A landscape with many valleys, sampled at points; each row gives a point and its height.
A ball rolls from a point to whichever of its 2 nearest points has the largest drop for the distance, and stops where none of them is lower. Distance is the straight distance between rows; heights are no part of it.
(257) (h 3.35): [-15   8 -37 -31  -7  -2 -10   5 -10  10   4 -44  10  -1 -15  27  -2  38
  15  -5  19]
(342) (h 4.18): [  0  -8  -5 -30 -28  30 -18   2   4   0  22  22 -38 -31   6 -29  15  -7
 -22 -35 -12]
(491) (h 1.18): [ -2   8   7   8   9 -11  10 -23  30  16 -28  -8  -4  -4   2 -38  -2  16
  68  15  17]
(59) (h 6.10): [ 22  17  12 -21   2  16   9 -18  10  27   0  14 -36 -23 -20 -33 -25  -2
  56  24  26]
(732) (h 0.89): [  3  10   3  10 -10 -10 -40  45 -35   5   8 -31  -8  36   8  44 -12  11
 -34 -23   1]
(449) (h 2.67): [ 15 -22  -3   9  14 -22  -5  21 -50 -25 -16 -16  44   8  10  13  29  14
 -29   2  12]
(290) (h 3.29): [  7   2  22  20  -5  16  17   1  24   7  -8  30 -34 -14   7 -34   6 -39
  -7  -1 -26]
(723) (h 6.04): [ 33  13  10 -15  14  -5  20 -33  -5  17  -4   2 -13  -5 -11 -37 -24  -4
  48   7  41]
(272) (h 1.01): [-14  -4  15  24  36   1  -4  -8  25  -8   6  19   9  20 -15  31 -32  -2
 -21  25 -13]
(356) (h 5.15): [ 13 -14 -28   6   4  11   0  16  -5 -18  22 -23 -15  25   0  10  15 -44
 -27 -31 -18]
(757) (h 1.17): [ -2 -13   6   7  35  -5  -6  -9   2 -11  -3   0  30  10 -13  11 -20  21
  -1  32  12]
(810) (h 6.18): [ -2  18  15 -18   6   8  -9 -17  27  40 -12  25 -37 -23  -3 -28 -17   8
  38  22  13]
(684) (h 5.23): [ -2  -5   5 -21 -14  18   0 -15   9  -2  25  21 -10 -23 -10  -4 -15   9
  -9  -3   1]
(627) (h 6.40): [-16  34  15   4 -28  35  11   1   4  26 -11  14 -28 -40   7 -16   1 -20
  60  14 -24]
(182) (h 4.19): [  9 -21  17  21  10   3   9 -13  26  -5  -7  31  -8   0   6 -23   2 -32
 -36  -5 -21]
(442) (h 5.93): [ 28  18  12  -5  -2   4  25 -33  -4  19   9  14 -25  -5 -15 -22 -30 -25
  30  -8  19]
(273) (h 5.38): [  1  -7   8 -16   8  14  -3 -22  29  17  11  22  -8 -14 -13 -11 -28  19
   7  15  16]
(6) (h 0.97): [ 22  -3   2   4  36   9  -5 -22   4 -13  17   7  11  20 -22   7 -45  -4
  18  17  20]
(564) (h 5.44): [ 18   7 -26  -6   0   2 -24  14 -25 -18  23 -27 -10  35   4  35   5 -25
 -22 -40  -2]
(320) (h 2.63): [-29 -16  -2  -7   1  15   4  11  17   6   5  -4   0 -24 -22  27 -12  39
 -21  34  -9]
(321) (h 2.68): [  0 -18  -2   1  -1  20   7  17 -12 -17  13  -4  -7 -13 -11  33   0   3
 -40  -4 -17]
(797) (h 2.07): [ -8   4 -19   7  23 -10 -10  22  -5  -4 -16 -39  21  24 -16  28  -9  29
  20  26  21]
(535) (h 0.91): [ -6   8  36  14   6   2   7  -7  19  25 -19  39  -5 -35  15 -34   1   4
  34  44 -11]
(247) (h 3.28): [ 16 -16   1 -14 -19  35   3  11  -3 -15  27  19 -26 -29  -2 -29  13 -19
 -21 -10 -18]
(695) (h 2.69): [-22  20   1 -13 -25   8 -10  -6  19  29 -14  20 -45 -14  20 -30  17 -22
   5 -36 -15]
(176) (h 5.86): [  5   4 -38 -13 -17 -16  -8   8 -21  -7  -2 -30  19  13  15  19  30   3
 -16 -34  10]
(45) (h 1.62): [-17 -11   2  20  37  -8  -6  18   7  -1 -26 -20  23  15 -17  24 -12  33
   2  46   6]
(652) (h 1.95): [  2  -7 -14  -4  13 -33  -9 -19 -21  -9  -6  -9  38  20  12   3   3  11
   2 -16  25]
(240) (h 5.77): [  4  16  -5  -1   0  12  18 -30  25  18  14  -1 -22   9 -22  -2 -41 -20
  33 -14   7]
(125) (h 1.51): [-12  -9  30  13   1  -8   5 -15  22  11 -20  37   7 -19  12 -27   3   9
  -4  18  -8]
(686) (h 6.81): [-39   8  -5   0 -23 -19  11   3  16   6 -23 -17  20 -10  16 -17  29  28
  36  11 -16]
(32) (h 1.90): [ -6 -25  11  12  21  -1 -11  -4  11 -15  -4  27  10   0   3  15   0   1
 -55   1 -17]
(360) (h 2.38): [ -1   9  -3  28  12 -30  -3  27 -12 -11 -12 -21  19  45  10  40   2 -17
 -10   4  -1]
(386) (h 2.31): [  2  -1  22  -9  -2 -17  -4 -16   2  17 -24  31 -19  -8  19 -42  20 -16
 -14 -27   4]
(338) (h 6.77): [-27   4  -4  15 -18  -8  30   4  18   0 -11 -22  13  -5  -5   1  13  13
  34  25 -19]
(271) (h 1.45): [ -4   0  22  25  12 -18  26 -21  29  13 -24   1  15   3   7 -30  -5   7
  47  26  -6]
(531) (h 2.89): [ -9 -22  11   6  -2  19  11  18  13 -15  13  20  -6 -37 -10  24  -2  16
 -48  26 -25]
(430) (h 1.52): [ -1   8  40  37  -1  -4  30  -8  21  12 -20  21   5 -14  11 -31   3  -9
  38  31 -24]
(246) (h 1.66): [-13  -1 -10  -3  -7 -34   5 -22  -7  -2 -14  -8  37   2  18 -21  19  24
  20 -10  18]
(511) (h 4.20): [  6  -9   7  24 -16   9  22   8  17  -3  -2   0 -14   2   8 -34  25 -47
  -1  -7 -32]
(196) (h 6.28): [-14  23  10  -7 -17  33   3  -4  31  29  -3  17 -32 -33  -3 -23 -16   2
  54  28  -8]
(413) (h 1.94): [-13 -15  17  -5 -13   6  -5  -2  12  -3  -4  34   1 -30   9 -20  14  16
 -21   8  -6]
(563) (h 5.69): [ 17  23 -52 -13 -22  -7  -8  17 -20  -4   9 -40  -1  30  17  38  18 -18
  -6 -37   7]
(27) (h 2.11): [ 10  -2   7  11  13   8  -8  25 -31 -18  15  -9   0  11 -13  41 -13  -3
 -31   3  -6]
(367) (h 2.14): [ 10  13  25 -11   5 -28   5 -26 -13  20 -27  25  -6 -11  15 -41   8  -4
  19  -9  21]
(388) (h 3.24): [ 43  -1 -33   9  -4   2   8  27 -39 -26  12 -35  14  25   4  16  26 -32
 -16 -11   2]
(458) (h 5.46): [-24  -7   5 -17   1   9  -7  -7  40  16  -7  15  -3 -21  -8 -19  -8  34
  21  28   6]
(461) (h 5.97): [ -4   2 -29  -2 -27 -25  15  12 -18 -10 -15 -30  30   0  16   2  41   9
   3 -10   3]
(487) (h 2.32): [  9  -3   0   1  22 -34 -27   5 -39 -24  -6  -8  33  34  12  21  11   8
 -25 -12  19]
(167) (h 3.22): [ -2  10 -37 -26  11 -23 -30   4 -32   2   0 -42  26  14   2  25   1  42
  14  -9  36]
(131) (h 4.73): [  5 -11 -18  14 -11  20  23  11  14 -10  18 -15 -25  10  -1 -11  15 -49
 -14 -23 -32]
(721) (h 5.61): [  2  17 -17 -15 -12  15   5 -24   6   7  25 -11 -10  10 -16  12 -27 -12
  19 -35  11]
(348) (h 6.85): [-42  15 -11   0 -40 -14   1   5  17  12 -23  -9   2  -5  26 -15  39   3
  28 -16 -24]
(876) (h 2.35): [-12 -27  16  19   2   3  18  10  11 -16  -9  20  12 -17  -2   6  14   5
 -42  24 -25]
(218) (h 2.85): [ -9   6 -11  -7  21 -28 -36  20 -31   6  -7 -34  24  29   3  34  -5  39
  -6   1  23]
(565) (h 2.34): [ 22 -24   7  -5  -3  15   5  -5 -12 -23  16  16   1 -10   0 -19  11 -18
 -28 -14   0]
(417) (h 5.32): [ 19   6 -23 -34 -19  19 -12 -24 -11  -4  34  -7 -16  -2  -6  12 -18 -14
   1 -58  10]
(526) (h 3.43): [-23  13 -13 -18 -35  27 -16   8   5   8   6   7 -36 -24  17 -29  27 -20
   7 -36 -21]
(804) (h 0.65): [  4  12  17 -11  -2   4  -9  -6  10  25 -14  42 -50 -23  12 -35  16 -31
 -19 -21  -4]
(229) (h 2.22): [  1 -21  11 -11  26  -6 -22 -11  -7 -13   7  24  21   0   0  20 -10  20
 -39   2   4]
(603) (h 2.46): [ -3   5   1   9  25 -13 -36  36 -18   7  -7 -35  11  39 -12  31 -22  40
   2  25  24]
(644) (h 2.94): [-39  -5 -17  -7 -13   3  10  18   6  15  -7 -32   1 -13 -13  30   2  38
  -7  10  -8]
(828) (h 4.82): [ 14  -6  -7 -36 -21  27 -11 -15  -3  -2  33  14 -27 -24  -3  -6  -8   2
 -17 -45   4]
(657) (h 1.37): [ 36  -3   9  -7  26   9  -9 -26 -22 -14  27  15  13  14 -13   6 -38 -15
   4 -13  26]
(463) (h 2.33): [-28 -22   6 -20 -14   5  -3   7   6   0   3  14   8 -37  -3   7  13  43
 -30  23  -8]
(811) (h 6.56): [-12  18  11   9 -31  20  21  -1  17   8   1  10 -21 -19   2 -17   0 -17
  29   3 -25]
(34) (h 3.16): [-24  11 -29 -24 -33   1  11  16  -7   7   2 -39   5 -16 -13  14  16  34
  19   4   4]
(848) (h 0.49): [ 14  -7  15  17  37  17   1 -17  19 -11  18  25   8   9 -22  17 -49  -5
  -6  35   2]
(763) (h 1.78): [ 29 -12  11  -6  15   6  -4 -26 -12  -8  13  28   4   4  -3  -7 -19 -18
 -22 -25  15]
(420) (h 1.81): [ 12  11   2  19   5 -24 -24  42 -21 -12   9 -23  -8  55   9  39   3 -20
 -30 -14  -3]
(373) (h 3.66): [ 34  21 -32  17  -7  -6  -2  42 -25 -17  13 -41  -2  50  14  37  11 -47
 -11  -9   3]
(460) (h 6.70): [-13   8   0  11 -24  14  33   4   8 -10  13  -7   1 -15 -16   2  -1  -4
  21  20 -19]
(497) (h 1.85): [  8  -9  30  10  12 -25  13 -26   0   4 -20  31  19  -6  13 -37   3  -1
   0   6  12]
(275) (h 1.56): [  6   3   6  12  27  -4  -8  13 -19 -14   8 -12  16  27 -20  34 -23  10
  -2  29   8]
(631) (h 2.97): [ 33 -21 -24   0   4  -3   7  21 -42 -29   5 -24  23   6   5  -7  43 -15
 -28  -4   2]
(503) (h 1.46): [ -8  -7  19  24  34 -14 -13   3   0 -20  -5  14  16  26  -1  34 -11  -5
 -39  11 -10]
(409) (h 1.96): [ -7  -8  -5  16   6 -17   8   1  -6 -15 -10  -6  23  20   5  17  13 -11
 -17  -7  -7]
(792) (h 1.43): [-12  11   3  -3 -12 -21   8 -21   7  14 -16  -1  12  -2  16 -32   8  12
  40  -3  11]

Two balls start at each pair of points below. Name the first point that both come to, or write never.
(338), (684): (828)
(721), (273): (828)
(458), (240): (828)

Where does a ball stop that starts at each point below?
(257): (125)
(176): (290)
(686): (848)
(723): (848)

Call two points neighbours if one is among the 2 nearest of the other. Go from one point of each pair to the other, from neighbour to neighbour, staying as low as possible. Name the highest point that can't be avoided.
(290), (535): (182)
(491), (804): (386)
(491), (535): (430)
